Points on a hilly landscape, in no order, each with its height.
A ball rolls from a point to the lowest of its 2 nearest points, and stops where none of them is lower. Distance is the straight distance between rows; heights are no part of it.
Q313 h=419: [ 23  33 -33 -16  -7  18  24   9  47 -24 -13  28 -10   1 -12  12 -34  29
 -63  30  19  15  10 -43   7   4 -19  38  -6  -2   8   9 -41  -5 -11]
Q914 h=885: [  9  36 -34 -23  10   2  -1  -8   4 -24  -2  17  -6   0 -16  16 -37  49
 -12   2  11   9  16 -29  59 -24 -23  27 -40 -20 -11  -8   7 -25 -13]
Q657 h=568: [-50   8  23  -1  16  -5 -21 -23 -31  35 -30 -30  15 -13  29 -19  26 -38
  19 -44  -1 -14  11   3  -3  23 -21  -5  20  12 -34 -13  28  16  -4]
Q364 h=412: [-15 -16  34  -8  -8 -26 -47  36 -30   4 -31 -14  -1 -10   2   4  13  15
 -11 -11  -4  -2   5  14   6 -41  -5  -7 -18  22   6 -23  21  12  27]
Q28 h=332: [  6   1   0  32 -15 -29  21   8  18 -26   3 -21  -1  -1 -10 -29  18 -35
  13  18  15   0 -44 -16  13  12  16 -47  36  16  31   6  -8 -10 -10]
Q538 h=167: [-32  -5  -9  26 -11 -21   2  -7 -16 -53  75 -26  19  12 -27  33 -22  28
  21   7   4  29   0 -22 -14 -35  -1 -17   9 -16  -3 -10 -34 -41 -27]
Q78 h=850: [ -7  68 -26  15   5  36  18  13  21 -25 -10  40 -18 -25 -32   7 -20  56
   5  12  37  18  15 -44  36  19 -25  55 -12 -59  10  35   4   1 -12]
Q359 h=578: [  7   1  24 -39  26  30  16 -52 -24  48  -2  -2  15  21  25   1 -16  11
  42 -38  -8 -25  29  48 -17  42  24  22  -3 -27  -7  37  44   9  -4]
Q859 h=917: [-19  11 -23  20  21  -3  11 -46  -3 -15  58 -22   4  16 -13  11 -26   1
  -6 -49  -1  -1  30 -31   8  -5 -13 -39  31  -6 -15 -17 -18 -29 -57]
Q946 h=902: [ 25 -15   0 -42  19   4  22  -7 -33  71  -4  -3   6 -17  33  -6  -1   4
  34 -14  -7  -9   6  42 -19  45  60  34 -12 -35   1  60  19   8  34]
Q986 h=564: [-16 -17  40 -13  12 -49  -6 -12 -21 -14   2 -38   9  11   5  16 -13 -17
 -31 -31  -1 -16   5  -5 -30 -22 -12 -48  35  48  -5 -29 -16  17 -14]
Q691 h=754: [  4 -36  11 -35   2   3   4  18 -50  62 -11 -36  -4 -14  20 -11  26 -29
  20 -12 -11 -27 -18  45 -28  18  34  13  17  -6   4  23  17  29  38]
Q168 h=468: [-53  -1  15  24 -16  27 -46  11   7 -24   6   8  -3  18  -9   8   3  24
  35 -30 -15  17  38   6  19 -30 -37  12 -38  -7 -21 -28  21 -12 -16]
Q576 h=560: [ 28  42 -49  11  -5  40  39 -17  20 -42  62  20  16  23 -35  44 -48  53
  13   6  17   9   6 -13   1  10 -29  51  -1 -57   2  12  -5  -2 -19]
Q905 h=525: [ 35  14 -26   2   2  42  23 -33  10 -45  76  15  20  23 -52  52 -55  56
   2  -1  -5   6  26   3 -26  -5 -14  34 -15 -14   6 -11   4  -4 -24]
Q690 h=622: [-38   5 -11  70 -19 -17   0  34  19 -59  34  11  -2   1 -18  10 -14  17
  12  -4   1  35  15 -42   2 -18 -15  -3  15 -41  28   5 -30 -21 -29]
Q640 h=399: [ 31  28 -17 -19  -9  -4   0  19  23  -3   2   9  13 -17 -13  16 -18  27
 -43  56  28   3 -27 -18  10   6  -1  31 -32   3  15   7 -22 -16  47]
Q233 h=555: [-61  12  -8  60  -2   4 -21   1  -8 -26  16   7   3  -4  -2 -18  14   0
  46 -31   1  14  23 -25  25  -1  -6  -4   0 -33   2   3   6 -19 -34]
Q556 h=474: [-26   7  29 -11  23  27   4 -26 -17  16  -4   9  27  -3   8  -9 -11  43
  61 -30   5  -3  34  32   5  23  21  27 -10 -23   5  30  42   2  -1]
Q62 h=426: [-40 -11  11  -9  -6  24 -45  -6   4   4  -1 -14   1  19   2  14   3  -1
  -5 -32 -15  -6  45  10   0 -17 -43  11 -14  15 -34 -46  19  11 -17]
Q480 h=249: [-20   3 -15  22  -3  18  17 -32 -28 -38  76 -17  18   9 -27  36 -20  36
  37 -14   8  14  13 -10  -9  -9  -6  10  24 -37  -3   8 -14 -13 -30]
Q197 h=613: [ 25  -3  -8  -3  26  28  17 -52   9  12   4  49   7  26  10   8 -20  12
   5 -18 -25 -16  25  17  -3  13   4  15 -27  -1 -22 -21  17  -6 -35]
Q121 h=892: [ -8  14   7  20  11 -46  17 -16 -28 -15 -13 -22  11  -2   8 -21  11 -24
  33 -27 -11  -4 -21   0  18 -16 -11 -43  25   7 -23 -15   8  -3 -22]
Q924 h=161: [-41   0  18  21 -11 -16 -48  14  22 -27  11 -22  14 -15 -13  -4   2  30
   5  20   3  29  -7  -7  25 -49  20 -18 -45   0   5  -6 -26 -49  14]
Q456 h=494: [ 42   3 -25 -22   9  20  35 -34   5  11  22  19  13  -6   9   5 -27  11
  -5  41 -11 -26 -19  19 -19  32  32  19  -3  -3   9  18  -9   8  17]
Q4 h=459: [  4   0 -33 -36 -15  36   2 -10  53  -4   8  22 -36  16 -18  16 -19   4
 -56  20  16  15  13 -29  15  10 -41  39 -10  18   2  -4 -27 -17 -17]
Q545 h=526: [ 48  17 -23  20  22  -7  39   0  -1   5 -36  56   2 -20  20  -6 -17  28
   3   9 -23 -21 -10  11  -2  25  45  13  -2 -14   8  17   4  26   6]
Q694 h=835: [ -1 -35  20   1  -5 -24 -15   8   0  35 -35  -2  10  14  42 -17  46 -62
 -18  -1 -18 -15 -31  13 -14  30   5 -32   2  44 -19 -27  22  18  12]
Q971 h=660: [-38  19   9  54 -34 -18 -67  42  21 -43 -13 -28 -38   0 -29 -16  28  18
  -1   7   9  42  -7 -21  47 -60 -14 -36 -15 -18  23  11   3 -39  27]
Q532 h=779: [-15  -7   6   2 -26  12 -17  33  48 -12 -28   1 -43   6 -23 -27  28 -46
 -21  25  27  24 -13 -32  29   9 -26 -13  17  27  33  11  -5   6  16]
Q463 h=755: [ -1  11 -21  -3  26  31  22 -55  -3  17  -3  -4  -5  -7  18 -22   8 -60
  34 -14  -5  -7   5  12  -3  55   6  -8  34  -4  -2  12  18   5 -20]
Q989 h=511: [-58  18  -4  47  -8  15 -57  14  29 -23 -19   6 -12   7   0 -20  27  -9
  13 -25  -3  19  34 -18  35 -10 -36  -5  -8  -6 -10 -11  11 -15 -21]
Q742 h=230: [ -9 -29  32  -8  -7  10   0 -27   4 -10  14  -3  10  23   6  15 -16 -30
  -6  -7 -34 -12  21  35 -48  -3  -8 -16  -9  43 -37 -53  -5  -1 -15]
Q67 h=344: [-28  -7  22  -7   0  -5 -41  11   0 -21  -5 -10   4   0  -2  29 -23  30
 -17 -23 -13  21  48  -3   1 -58 -10 -13 -44   7 -13 -38 -13 -13  -5]
Q665 h=479: [-17   7 -18  41  -2  38  17 -30  22 -18  29  22  -7  12  -2  -6   2 -29
  28  -3   0   9  10  -9  -2  33 -15 -17  32  -1  17  -1 -16  -8 -41]
Q569 h=396: [ 32 -17  14  18 -34 -35  18  31  34 -29 -25  -3  -1  19 -13 -15  17 -27
 -20  21  -2  -1 -31  -4   6 -10  23 -47   8  51  19 -15  -5 -12   2]
Q890 h=301: [  3 -34  10 -26 -10   3   4 -24 -18  25   3  -3   0  12  21   6   2 -36
  -6  10 -20 -13 -10  24 -29   6  12  -4  21  31 -12 -22   8  -1  -7]
Q199 h=369: [-23  -2   5  -4 -14   6 -31   9 -18  -8   5  -7 -13 -15 -13  -3   8  16
   9   5  15  10   8   0  23 -26 -21   6 -12   0   7  -9   9  -6   0]
Q491 h=364: [ 13 -30 -13 -30   1   5   6  -8  12  21  11   8 -24  11  12   4  -9 -37
 -34  16  -4  -9  -4 -11  -9  23 -12   2  25  33  14  -8 -10  13   3]
Q642 h=642: [-51   6  -5  62 -35  -6 -34  43  25 -54  14  -7 -19  18 -26 -10  15  13
   9   6   6  48   0 -39  25 -38 -25 -13   0 -22  15  12 -15 -29  -5]
Q637 h=802: [  5  12 -19 -16   7  38  16  21  16  12 -27  30 -36 -27 -17 -13   8  -3
  -7  25  31  10   1 -20  19  24 -10  49   1 -30  20  40   3  25  17]
Q769 h=530: [-25  -5  -6  24 -18  46 -14   3  39 -18   1  24 -14   7  -4  -6  10 -17
  10  14  -6  17  17  -3   1  14 -22  10   6  15  13 -12 -17  -8 -12]
Q673 h=420: [ 65 -19  -4 -18   0 -60  28  27  15   9 -15  14 -14  10  12  -5  -8  -4
 -48  24 -18 -11 -38   3 -16  -9  25 -35   9  28  11 -10 -15  12  12]
Q119 h=865: [-13 -23  13  12 -12  25 -22  35   9  42 -33  38 -12 -21  12 -13  33  -7
   6  13  -3  -7   4  11   7  14   9  33 -12  13  12  14  17  15  29]
Q622 h=567: [-14  -1   5   8 -40  29 -25  35  57 -23 -14  22 -20  15 -22  -1  -3   6
 -26  41   7  22   9 -19  19 -20 -28  23 -22  15  18   2 -26 -11   0]
Q231 h=460: [ 12  36 -10 -25  -4 -18 -19  26 -33  -2  -9 -23  -1 -31 -24  12  -3  40
  12  30  26   9 -22  -6  42 -34   0  24 -26 -25  13   8  18   5  33]
Q513 h=413: [ 10   7  19 -31   5 -13 -11  28 -41   3  -3  -2  18 -15 -23  22  -5  56
  15  12  -1  -8  -6  18  -4 -39  17  19 -40  -4   6 -14  17   3  34]
Q899 h=556: [ 40   0 -48 -31  27   2  21 -40 -13  11   5   7 -36  12  14  13 -34 -23
 -48 -18 -20 -21  18 -12   9  15  -8 -12  32   8  -5 -11   3  25 -22]
Q235 h=458: [ 11  20  -2 -10  -6   3  -5   1  25 -52  42  10  27   3 -41  42 -45  52
   2  32   6  30  23  -5  -5 -44  -7  25 -74 -14 -22 -23 -26 -35  12]
Q205 h=441: [  1 -16  52 -24  31  -7   8 -46 -43  15  11 -12  50  -8  -4  31 -30  31
   1 -17 -10 -16   8  32 -49 -22  24  -4  -7  15 -28  -9 -25  -9 -13]
Q400 h=377: [ 39 -25   9 -24   4 -41  17  22 -28  22 -21  -8  -1  -7   7   5   9   3
 -11   7 -16 -20 -31  20 -13 -19  32 -28   2  24   6 -18   5   9  12]
Q115 h=470: [  0  -7   8 -29 -26 -27 -36  35  22 -11 -15 -28 -26   7 -15  15 -15   8
 -47  39  13  26  -5 -21  26 -44  -8   0 -28  25  24  -3 -22 -27  35]
Q292 h=403: [ 27  -1  27  -9  28  24  29 -76 -18 -19  57   6  34  11 -23  32 -37  30
  22  10 -20 -19  -2  42 -38 -17  26  -7 -14  -5 -36 -17  -9 -22 -38]
Q289 h=819: [  0   9  10  24  19 -29   9 -27 -16   8 -34 -15  17  -2  42 -26  30 -59
   9 -41 -12 -19 -16   8 -36  41 -13 -39  37  14 -29 -12  32  37 -16]
Q300 h=764: [ 40 -10   7 -20   7  -5  27 -15 -42  60 -43 -23   2 -10  35 -32  26 -46
  44 -36 -32 -24 -10  59 -49  41  45 -16  18 -27 -21  32  22  33  13]
Q291 h=636: [-33  -8  22  41  -6 -35 -50  29   2   5 -32 -43  -7 -10   7 -51  63 -45
  -3 -30  16  -5 -14  -2  12   2 -14 -41  23  20  19  -3  30  20  23]
Q100 h=563: [  7  20  26 -24  30  23  12 -44 -11  13  20  -2  46  16 -17  21 -47  78
  56 -23   6 -15  18  30  -8  20  41  38 -14 -34  21  39  33 -11   0]
Q69 h=758: [ 11  -7  -8  -9 -23   9  23  41  33   0 -26  17 -41   4  -9  -7   5 -24
 -38  45  22   7 -29 -25  13  15  -6  20  17  19  22  17 -15  10  20]
Q98 h=849: [ -8 -35  24 -12 -12  24 -22  34   1  29 -22  32   2  13  17   5  14  18
   1  10 -22  -6  15  26  -6 -12  21  40 -35  10 -10 -24  22  -3  26]
Q785 h=371: [-14   4  15  -3  -2  29   6  -6  -4  -4   6  34  21  -2   9   8 -13  30
  24  -6  -2  -6  32   6  -8  11   5  34 -14   2  11  -1  20   7  -2]
Q112 h=248: [ -3  29 -15   4 -35  19 -19  30  28 -49  25   3   3   3 -40  24 -22  40
  -4  41  23  35 -13 -24  13 -33 -34  31 -31 -19  15   6 -22 -25  14]
Q992 h=438: [ 45  -2   5   2 -32 -23  26  32  23 -50 -10  10 -10  28 -19   4 -14   4
 -20  32 -12  10 -20   3 -12 -29 -13 -19  -2  28   6 -30 -18   6  -4]
Q389 h=432: [-18   1 -18 -18  17  29  -5 -38   3   5  16   0  -2   1   0   1 -11 -14
   6 -29   2  -3  32  -5  12  14 -28  12  10  -2  -7 -10  23   9 -33]
Q888 h=594: [ -9  23 -44  37  -9  11  31  -6  23 -41  69  26   5  30 -30  39 -27  54
  25   2   5  18   4 -26   9  -2 -13  41  -8 -77 -17   9  -6 -41 -28]
Q7 h=910: [-21  18 -37  22  -3 -18   4 -14  15 -40  32  -6 -10  19  -8   5 -26  14
  -6 -26  -5  24  19 -41  33 -29 -16 -30   1 -21 -22 -25 -30 -47 -43]
Q597 h=527: [-13  -1 -21  32   5  18   7 -25  27 -34  49  21  10  -2 -12   6 -30   9
  -9  -7   8  19  22 -16  -4   8 -11  -4  10  -6  16  -6 -38 -23 -24]
Q699 h=386: [-40  -9   4 -12 -14  11 -57  19  17 -18 -16 -16 -24  15  -4   9  -5   6
 -30 -14  -2  13  51 -11  19 -35 -50  -5 -25  24  -2 -36  12  -3  -2]
Q773 h=612: [-32 -18  21  -4  18  -6 -25  -9 -36  50 -34 -42  22 -15  34 -30  39 -60
  16 -34   7 -21   1  26 -36  34  -7 -15  32   4 -20  20  14  39  18]
Q496 h=358: [ -4   1  27  11   7  16  15 -28 -17 -24  40   4  23  21 -16  21 -30  25
  45 -18 -14  -2  17  28 -22 -33  11  -2 -19  -9 -30 -29  15 -22 -33]
Q477 h=504: [ -2   0   1 -30 -15 -15 -43  38 -10  13 -18 -22 -28 -26 -24  -2  11  14
 -27  35  23  14 -17 -23  38 -29  -2  14 -19   1  40  14   2   0  38]
Q63 h=475: [  1  -5   1   6 -22 -26  12  10  27 -55  -4  -6 -20  36  -5   4 -28 -27
 -26  -6 -15   4   3  -9   7 -24 -24 -39  12  36   1 -40  -6   0 -24]
Q806 h=898: [  5  23 -40  10 -12  -1  22 -11  19 -42  16  14 -20  22 -23  22 -22  28
  10   3  -3  24   0 -28  42 -19 -23   5 -22 -31 -23 -15  -5 -47 -38]
Q898 h=326: [  1  36 -19  19 -27  -1  14  24  53 -26  -7   7 -22   4 -24 -21   3   3
 -23  52  31  29 -35 -54  36   0 -10  14   0  -3  15  14 -39 -36  11]
Q148 h=534: [ 35 -33 -15 -15   1   6  19  -8  19  27  20  52  -1   7  22  17 -13   0
 -33  43 -20 -12   2  14 -28  18  26  21 -13  18  -7  -6 -24  -7   6]
Q779 h=701: [  8   4  11 -11   7  17  30 -52 -34  31 -15  -9  17  -4  28 -17  10 -46
  49 -27 -20 -24 -14  45 -23  34  25 -17  19  -8 -29  23  19  15 -10]
Q152 h=869: [ 19  48 -40 -11  17  17  24 -18  11 -10   7  30  -4 -19 -11  17 -29  51
 -10   7  20   4  21 -19  38  21 -11  43 -20 -38  10  10   0   4 -14]
Q567 h=797: [-36 -13  21  25 -18 -11 -53  29  33 -21 -13 -33 -20   3 -19 -26  32 -25
 -10  18  18  16 -21 -19  26 -17  -8 -30  14  24  46   4  -7  -2  18]
Q500 h=378: [  8  62 -24   8 -21  16  15  21  64 -33 -20  17   7   5 -25   4 -19  27
 -55  54  33  23 -17 -50  20  -6 -24  34 -24 -22  -8  21 -53 -31   8]
Q260 h=863: [  0 -48  -2  -6 -10  -8 -25  46   6  66 -20   0 -18 -23  17 -17  54 -10
 -29  22   3  -2 -32   7  18  -5  40  -7 -22  18  10   5   1 -18  42]
Q92 h=349: [  3  14 -17   9  15  16  31 -41 -28 -24  29  -3   8   7  -6   3 -22  12
  36 -18  -6 -10  14   4   9   6  -8   4  17 -25   2   4  13   9 -29]
Q680 h=542: [  3 -24  33  -2  10 -60  -2   5 -23  10 -21 -10  25  -3  29 -12  18 -19
 -25 -28 -16 -37 -14  12 -47 -13   8 -44  26  31  -4 -16   4  39  -3]
Q215 h=851: [ -5 -41   8   0  -3 -32 -19  35   4  59 -12   4 -12  -1  44 -25  61 -51
 -34   0 -15   0 -14  -2  -9  28  29 -24   8  29   7   3   3  -7  25]
Q675 h=834: [ -4 -45  16  -4 -15  -6 -16  46  -4  31  -7  19 -15  13  37  -3  17 -15
 -21  -3 -29 -10   1  12 -30   1   3   5  -6  29 -13 -29  12  20  26]
Q829 h=339: [ 30  40 -28   6  -8   3  26  25  15  -9  -3  10  11 -28 -18 -19  -5  16
   4  49  38   2 -37 -22  18  17  13  30   0 -21   8  28 -16   4  34]
Q23 h=866: [ 26 -33  -7 -11  22 -16  21   1 -32  77   2  22 -10 -10  55  -9  11  -8
   5 -16 -35 -24   1  31 -31  33  54  10  13 -17 -10  27   4  14   9]
Q981 h=535: [ 36   2 -34 -15  17  41  25 -29  20  -2  31  38   5   2  -8  22 -42  24
 -29  24   3 -12  11   1 -23  18  -9  39   8 -11  16  11 -13  10  -3]
Q618 h=523: [ 30   8 -33 -21  16   1  16 -22  12  -6   6   9 -26  11   3  20 -44  12
 -63   0  -8  -4  27 -22   0 -10  -8 -14   2  21   9 -27 -16   8 -23]
Q604 h=310: [-15   9   1 -19 -20  21 -30  -6  -5 -17  41 -14  -3  -5 -34  22 -13  33
  16  21  23  25   0 -11  27 -31 -31  38 -36 -17   7   2  -3 -29   7]
Q573 h=445: [ 14 -19  -1 -53 -14 -18  -7  17  40 -33   1 -22 -24  29 -22  36 -38  -6
 -61  42   7  34   0 -10   6 -40 -11   6 -30  38   6 -19 -35 -19  20]
Q475 h=590: [-16   4  -6  17 -43  20 -23  29  78 -55 -13  -5 -14  27 -21   7 -15  17
 -17  43  -5  47  12 -19  15 -48 -29   1 -45   7  -7   9 -46 -48   2]
Q427 h=720: [-13 -17   4 -46  15  12 -14 -10 -47  45  -6 -26  -7 -20   9  -7  18 -15
  14 -10  17  -7   1  12  14  10   1  21  10  -3   8  25   6  17  24]
Q786 h=821: [-31 -23  13  14 -12 -11 -26  18  15  -1 -28  -2   6  13  20 -16  21 -38
 -10  -9 -19  -1   3  15   0  -6 -17 -20  -7  44 -17 -35  14   9  14]
Q972 h=667: [-22 -16  16  17  20 -41 -40  34   5  45 -38 -29  -9 -11  25 -49  74 -83
 -18 -23  18   2 -20 -11  -1  33  -1 -35  34  27  12  11  28  32  21]
Q949 h=645: [-24 -37  37 -16  11 -24 -21   1 -36  60 -14 -40  14   6  35  -7  32 -46
 -19 -30  -7 -32  -9  15 -51  19 -11 -17  32  32 -41  -8  11  28   8]
Q474 h=581: [-20  -2  58  -2   9 -16   7 -32 -37 -12  14 -50  30  20   6  19 -12 -26
  -5 -30  -4 -21  -8  22 -45 -19 -15 -46  33  34 -41 -20 -15  -4 -30]
Q460 h=92: [-24   0  12  16 -19 -13   1  -7   3 -33  37 -17  17   6 -15  10  -3   7
  18  20  -3  26 -11  -1  11 -41   4 -10 -23  -4 -14 -17 -27 -39 -12]
Q896 h=465: [ 58   4 -26   5   9 -22  36  -6  15  -8 -26  39  -5  -1  21  -7 -19   3
 -34  18 -12 -18 -18   2  -9  14  19 -28  19   5  10   0 -14  24  -2]
Q588 h=433: [ 29  17  -6  -8   9  20  32 -43 -24  -9  25  -3  29 -13  -4   0 -31  27
  40   2  -3 -17 -12  27 -11  20  25  21   6 -18  15  28   3  11   3]
Q638 h=792: [-21  20  -6  23  33   7   0 -58  -7   7  -5  -3  18   2  32 -15   9 -56
  19 -37 -17 -25   0   6 -20  42 -12 -37  39  -1 -30 -13  10   9 -43]
Q323 h=679: [-11  37  -1  25 -31 -19 -50  55  17 -26 -30 -22 -42 -11 -33 -12  18  33
  -8  26  27  34  -5 -50  54 -47 -24  -5 -17 -20  34  17   3 -12  25]
Q741 h=608: [-53   5  25  22  13 -22 -40  -5 -20   6 -30 -57  10  -4  11 -36  55 -50
  10 -23  12  -9 -17   5  13 -13 -29 -31  25   2 -22 -20  30  11   7]
Q467 h=629: [-31   6  33  16  -1  -7  -8   0 -54   7  -8 -68  16 -23 -10 -21  37 -11
  48 -31   9  -3 -21   4   1 -14  -4 -36  35 -13  -3  19   4   5   2]
Q266 h=489: [ 16  26  -1  -5   4  10  24  -6   5 -37  23  35  24   6 -31  37 -45  66
   7  17  -5   5  21   4  -3 -20  -2  26 -30 -11  -2 -14   3  -3  -5]
Q252 h=493: [ 30  -5 -41 -37  -2  39  11 -22  33  -2  29  34 -11   9 -22  38 -39  28
 -57 -17   9  -2  46 -16   2   2 -29  21 -15  10  -8 -24 -18  -8 -25]
Q134 h=471: [ 17   0  36  -8  24  -4  25 -45 -64   7   7 -24  29  -3   9  19 -31  21
   8 -22 -13 -40   0  38 -54 -15  11 -23  28   3 -18   7  -9  30 -13]
Q387 h=842: [ 16 -38  -9  -6  21 -27   4  -7 -25  70   5  12 -12   6  69   0  24 -47
 -17 -22 -37 -24  -4  17 -43  35  18 -23  30   9 -21   9   7  25   3]
Q488 h=848: [ 27  -1   9  -2   7 -50  14   1 -16  15 -37 -37  11  -2  24 -44  47 -74
  15 -25  -9 -19 -34   6 -17  34   1 -61  40  14  -1  19  26  30  -3]
Q755 h=609: [ 13  32  12 -18  17   1  12 -20 -21   5  40 -10  54 -21 -23  31 -32  77
  42  12  21  -2  -3  23  -7  -9  29  35 -36 -21  14  20   7 -10  22]
Q984 h=596: [ 40   5 -21  -1  27  11  24 -34 -12  28 -23  52  -9   2  39  -4 -19  -1
   0 -16 -33 -31  16  22  -6  33  27   0   3  -3 -11   2  25  24 -25]
Q809 h=456: [  4 -24 -13 -50 -14  34   0  -1   2  15  20   2  -9  -1 -10  14   9  -1
  -8  41   6   9 -14  11  12  15 -11  31 -19  14  14   9   4  -6  25]
Q941 h=507: [ 43   2 -14   5  22  -7  28   9 -18  25 -37  -1  -3 -51  17 -52  30 -39
  26 -22  19  -1  -3   8 -12  51  48 -23  27 -21  34  49   2  37  18]
Q511 h=297: [-16  -7  26   7  -3  20   6 -18 -11 -18  -1  10  19  15   8  10  -6   2
  29 -17 -15 -19  10  33 -19   3  -1   0 -12  15 -17 -32  22   5  -9]
Q3 h=252: [ 14  27  -8  23 -39   3 -12  43  24 -27 -11 -10  -8 -17 -43 -13  22  17
   3  55  30  15 -40 -18  37  -8   7  13 -17 -11  19  15 -13 -18  28]
Q333 h=181: [ 47 -46  -3 -13  -5 -27  15  51 -14  60 -32   9 -21  -2  36 -19  45 -31
   3  -3 -21 -21 -37  23 -12  19  45 -15   8   0  -6   7  23  21  22]
Q761 h=510: [ 18 -19  41  -5  24 -23  18 -15 -47  29 -20 -13  28 -16  33 -10  -5  -8
   4 -35 -27 -48 -11  39 -65   2  29 -33  18   5 -15  -2   6  41  -1]
Q970 h=620: [-10   4 -29  32   2   1  20 -24  12 -41  90  20  26  35 -34  58 -39  69
  18 -13  -3  23  29  -6  -7 -22  13  28 -37 -64 -36  -7  -2 -50 -31]
Q388 h=171: [  7  21 -11  18 -21 -21   7  22   4 -46  25 -23   1   2 -36   4  -5  20
   8  36  20  21 -28 -22  23 -27   0  -2  -7  -3   3  -6 -16 -31  11]
Q897 h=706: [-10 -13   1   5  24 -23 -10  32  29  23 -41  16 -30 -26  24 -37  44 -72
 -21 -14  28   9  -3 -30  11  40  -2 -22  31  23  33  15  10  32   5]
Q135 h=810: [-29 -28  27   1 -19 -32 -35  41  24  -2 -30 -31 -27  18   7 -14  35 -37
 -41   0   4   3 -13  -2   7 -14  -3 -25   2  49  19 -19   7  10  18]
Q846 h=431: [ 24   6 -15 -33   1  -4  -4   3  25  -8  12  21  21  -4 -17  34 -38  36
 -33  42  12   9   0  -9  -5 -28  -1  40 -65   6  -9 -17 -28 -36  33]
Q944 h=317: [ 53 -31  -2 -22 -14 -23  18  47 -26  40 -22   6  -2  -9  -2  -2  10   7
   6  25 -22 -28 -43  26  -6   3  39  14  -9  -1  -2  -2   9  13  36]
Q6 h=376: [-16   2  36 -15  10 -26 -18   2 -37  -8 -14 -16  24 -26  -8  25 -14  38
  -4 -12  -7  -3  19   1  -7 -52  13  -3 -31  18  -5 -32 -13  -3   4]
Q454 h=738: [ 11 -24  -7  -3  -6 -30   3  48  26  20 -41  27 -40   1  20 -16  21 -24
 -45  10   2   4 -13 -27   8  18   1  -8  30  19  39  13 -12  28  16]
Q370 h=593: [-33  26  -8  65   3  -9  -1  35  -8 -40  12  24  -3 -10 -14  -1   3  42
  41 -16   2  21  15 -32  27  -4   3   0   1 -52  19  16  -1  -5 -16]
Q853 h=411: [ 10 -38   2 -50 -15   3  -4  -6  10  -5  15  -3 -12  19  -9  18 -23 -17
 -30  30  -4  15   0   2  -5 -15 -12  22  -6  32   1 -20 -16  -6   8]
Q211 h=886: [-26 -14   1  26  -4  39 -33  26  18  21 -34  17 -26  -7   6 -31  58 -51
  10   3  13   6   2  -4  14  25 -15  -1  18  15  13   6  21  17  18]
Q94 h=874: [ 40 -12   5  12  -5 -41  27   7 -14 -13 -31 -15  10  -4  10 -37  26 -36
  22  -6 -22 -21 -46  15  -4  -4   7 -55  21  24  -2 -14  19   8 -19]
Q105 h=557: [  0  33 -18  35 -13  26  15  -7  33 -33  31  35  26 -11 -19   6 -31  34
   0  27  16  14   3 -21  10   7   0  20 -21 -16  19   2 -33 -28  -3]
Q280 h=659: [-23   5  25  12   3 -14 -37   9 -44  12 -21 -65  -4 -31 -19 -33  59  -2
  28  -8  20   1 -27  14  39 -25   6 -18   1  -4   3  12  19   0  27]
Q325 h=509: [-43  -5  13 -20  20  31 -23 -22 -16  38  -8   3   0   3  26  -6  13 -24
  19 -56  -8 -14  30  17   3  29  -8  16  -1 -13 -17   2  37  20  -8]
Q307 h=410: [ 12  17 -25  58  -8   2  29  -4  19 -33  22  11  -5 -12  -6 -26   7 -16
  26  10   6  12 -17 -22   5  25   4 -24  44  -4  39  15 -24  -2 -18]
Q543 h=814: [ 18 -20  17 -19  15 -30   7 -12 -50  85 -31 -16  10   2  63  -9  30 -51
  10 -34 -43 -38 -15  47 -62  35  27 -21  25  -6 -54  20  20  31   3]
Q844 h=601: [ 24   8 -17 -41  41   6  22 -46 -50  26  -1  -9  -3 -10  14   8 -30   1
 -13 -31 -11 -18  25  12  -5  13   6  -8  28 -17  -2   5  -2  31  -9]
Q77 h=574: [ 35   2 -23  -5  10  66  32 -49  44   9  26  59   5  23  -2  24 -25  37
 -11  -8  -8 -19  38  16 -14  37   1  39 -15   4 -10  -4   4  -7 -30]
Q942 h=602: [-44  10  44   6   8  -6 -13 -17 -47  -1  11 -57  25  -7   1   3   4 -16
  24 -30  11  -7  -5  10 -20 -19 -32 -19  38   4 -23  -5  -7  10 -15]
Q805 h=586: [ 17  33 -13  33   8  18  31  -5  16 -21  -2  45  13 -18   3 -12 -16  32
  22  16   2  -8   6  -5  13  28  21   8   6 -24  18  23 -10   6  -6]
Q951 h=650: [-12  -9  39 -25  15  18   2 -41 -29  60 -21   0  31  11  30  -5  11 -11
  45 -23 -14 -20  -6  47 -17  25  36  10 -10   7 -36  18  30  -6  -3]
Q484 h=690: [-11 -13   6 -16   6 -10 -17   7 -25  29 -15 -33  -8 -32   1 -29  42 -36
   5  11  27   1 -20   1  28   0  17 -11  15  10  25  19   6   6  33]
Q611 h=906: [-47  11   1  16  26 -26  -2 -36 -29 -16  11 -33   9   6  11  -8  -1 -16
   6 -52  -6  -3  20 -22  15 -18 -27 -39  19  -9 -23 -22  -9 -11 -46]
Q730 h=828: [  6  56 -11   5 -15  32  14  44  35 -10 -30  37 -12 -27 -28   2  -3  37
 -14  41  41  11  -2 -38  20   1 -29  61  -9 -30  11  34  -9  20  20]
Q960 h=763: [ 17 -20 -21 -41  10  27  14  15 -22  42  -3  13 -35 -12  15  -3  14 -12
   2   9  11   8  10   2  16  33   0  45   9 -24  13  33  24  25  35]
Q529 h=363: [ 42 -34  -8  -1  10 -27  22  33  -8  57 -27  -3 -18 -24  41 -39  54 -53
  11 -23   5 -11 -12  14 -32  42  42 -25  32  -9  12  41  15  42  23]

For each start below, name the point where the ball stops.
Q899 -> Q460
Q888 -> Q460
Q970 -> Q460
Q971 -> Q67

Call two points neighbours if one is among the 2 nearest of the other. Go from one point of each pair to the other, from neighbour to neighbour, staying as low as possible. Name the highest point that can't be avoided.
Q28 and Q333 -> Q805
Q511 and Q333 -> Q475
Q511 and Q460 -> Q477
Q67 and Q92 -> Q364
